A landscape with many peaks, sampled at points; each row gives a point and its height.
From any point a climber takes the steepest step (rise divided by distance) to one of its 3 nearest points. It stops when none of these is higher. Distance is the straight distance between rows; heights are no part of it.
fedon (h 4.02): [ 97,  90,  68,  73,  38,  99, 138,  70, 106, 110,  42,  84]
Fekik (h 4.35): [ 84, 101, 114, 130, 108, 101, 101, 103,  87,  98, 116,  99]
pas (h 6.26): [ 97,  77, 109, 131, 131, 139, 120, 143, 153,  83, 126, 122]
moku (h 3.66): [125, 110, 101,  76,  75,  66,  70,  42,  60, 113,  49,  78]
mobo (h 5.86): [ 73,  70, 114, 163, 110, 142, 129, 109, 115,  98, 101, 124]
gimer (h 5.03): [ 77,  90, 111, 126,  99, 128, 116,  97,  98, 104,  99, 114]
mefu (h 5.08): [ 91,  89,  95, 103,  82, 124, 144,  97, 120, 101,  89, 101]
padan (h 3.71): [ 99, 117, 124, 111, 110,  72,  68,  86,  67, 107, 110,  94]
ropev (h 6.43): [102, 128, 103,  76, 124,  88,  98, 118, 111, 103, 144, 104]
Rem (h 3.18): [ 83,  89,  77, 109,  38, 113, 136,  46,  70, 109,  28,  86]
Gul (h 5.57): [ 85,  73,  97, 134, 106, 150, 138, 118, 140,  92,  96, 106]
Nazo (h 6.65): [ 82, 120, 128, 110, 125,  94,  83, 128,  98,  96, 134, 111]
satu (h 6.36): [ 79,  99, 123, 142, 131, 115,  88, 142, 100,  93, 130, 127]
rig (h 5.28): [124, 119,  90,  62,  94,  71,  79,  92,  82, 106, 119,  85]
kibif (h 0.50): [ 86, 104, 105, 122,  74,  95, 100,  52,  64, 104,  56,  86]
fidam (h 6.10): [ 74,  73, 121, 168, 128, 153,  88, 154, 128,  81, 122, 137]
rizes (h 6.74): [ 92,  98, 107, 112, 123, 120, 119, 126, 122,  97, 125, 112]
ninel (h 5.24): [134,  92,  67,  54,  59,  63,  83,  63,  78, 100,  63,  74]
Bigap (h 5.75): [101, 123, 112,  73, 139,  82,  89, 131, 116, 100, 159, 112]
doto (h 5.50): [161, 108,  86,  54,  83,  56,  47,  63,  66, 110,  62,  77]
kod (h 5.88): [ 62,  72, 125, 169, 119, 135,  89, 129, 103,  94, 115, 128]
dema (h 6.07): [ 95, 121, 115, 112, 150, 110,  99, 157, 135,  85, 146, 124]
lene (h 6.01): [ 95, 111, 104,  84, 116,  98, 112, 120, 119, 104, 132, 103]
modan (h 6.44): [129, 110,  79,  40,  92,  63,  84, 100,  98, 113, 119,  79]
Dab (h 4.69): [ 93,  77,  83, 108,  77, 135, 158,  95, 136,  95,  76,  88]
dinu (h 6.67): [146, 104,  68,  37,  77,  75,  71,  80,  87, 111,  86,  83]
Dizog (h 5.44): [104, 114, 100,  80, 103,  95, 105, 101, 102, 104, 129,  96]
tovin (h 6.19): [ 72, 115, 131, 141, 150, 102,  69, 162,  96,  90, 139, 125]
Vip (h 6.08): [ 88,  68,  94, 155, 134, 159, 129, 132, 182,  71, 111, 127]
gez (h 6.37): [ 87, 132, 131, 101, 146,  70,  54, 136,  81,  97, 151, 106]
rabud (h 6.42): [101, 103,  92,  74,  98, 100, 123,  93, 116, 104, 104,  93]
mon (h 6.45): [ 92,  94, 114, 123, 153, 133, 110, 164, 146,  83, 136, 125]
pomod (h 6.38): [108, 129, 119,  80, 128,  70,  70, 111,  91, 102, 144,  93]
daf (h 5.58): [ 97, 134, 108,  87, 144,  82,  85, 153, 118,  96, 158, 116]
Mani (h 5.81): [161,  99,  55,  31,  65,  54,  63,  72,  79, 109,  66,  72]
kagaz (h 2.02): [ 97, 103, 103,  91,  80,  85, 100,  55,  74, 104,  79,  86]
fisub (h 4.81): [ 91,  91,  82,  74,  67, 104, 138,  83, 106,  99,  80,  84]
deg (h 4.10): [132, 116, 123,  93, 104,  63,  49,  69,  52, 104,  87,  82]
nef (h 3.97): [111,  96,  70,  67,  59,  80, 100,  46,  74, 110,  39,  78]
boni (h 5.11): [126, 111,  92,  64,  83,  70,  73,  69,  74, 102,  86,  82]
tapu (h 3.53): [105,  98,  75,  73,  65,  87, 112,  58,  86, 109,  68,  85]
gaz (h 5.87): [ 83,  91, 107, 108,  99, 115, 126, 108, 108, 105, 110,  98]
Tob (h 4.41): [ 80,  95, 120, 142, 108, 118, 102, 104,  88, 108, 107, 110]
Neb (h 2.44): [110, 106,  91,  90,  72,  78,  93,  42,  56, 107,  53,  83]
nup (h 6.09): [ 78,  73, 117, 163, 127, 143, 124, 134, 139,  84, 110, 130]
serin (h 4.64): [127, 101,  73,  65,  60,  66,  89,  50,  75, 104,  40,  78]
dukag (h 4.72): [124,  94,  54,  49,  40,  73, 108,  67,  90, 110,  41,  77]
pino (h 3.52): [ 86,  86,  92, 116,  76, 126, 138,  78,  86, 105,  83, 100]
Vita (h 6.20): [ 73,  87, 130, 155, 130, 137,  95, 151, 121,  85, 132, 134]

Call two points neighbours if one is among the 3 nearest of the other. Go from one point of each pair to the other, from neighbour to neighbour, staying as high as possible. Name the lowest point that can't be avoided.
rizes, ropev -> Vita
dinu, Nazo -> rig
rizes, mon -> pas

Where does a climber stop that starts at each point below?
pino -> rizes
Fekik -> rizes
fidam -> Nazo
padan -> ropev
moku -> dinu
Tob -> rizes
Neb -> dinu
gimer -> rizes
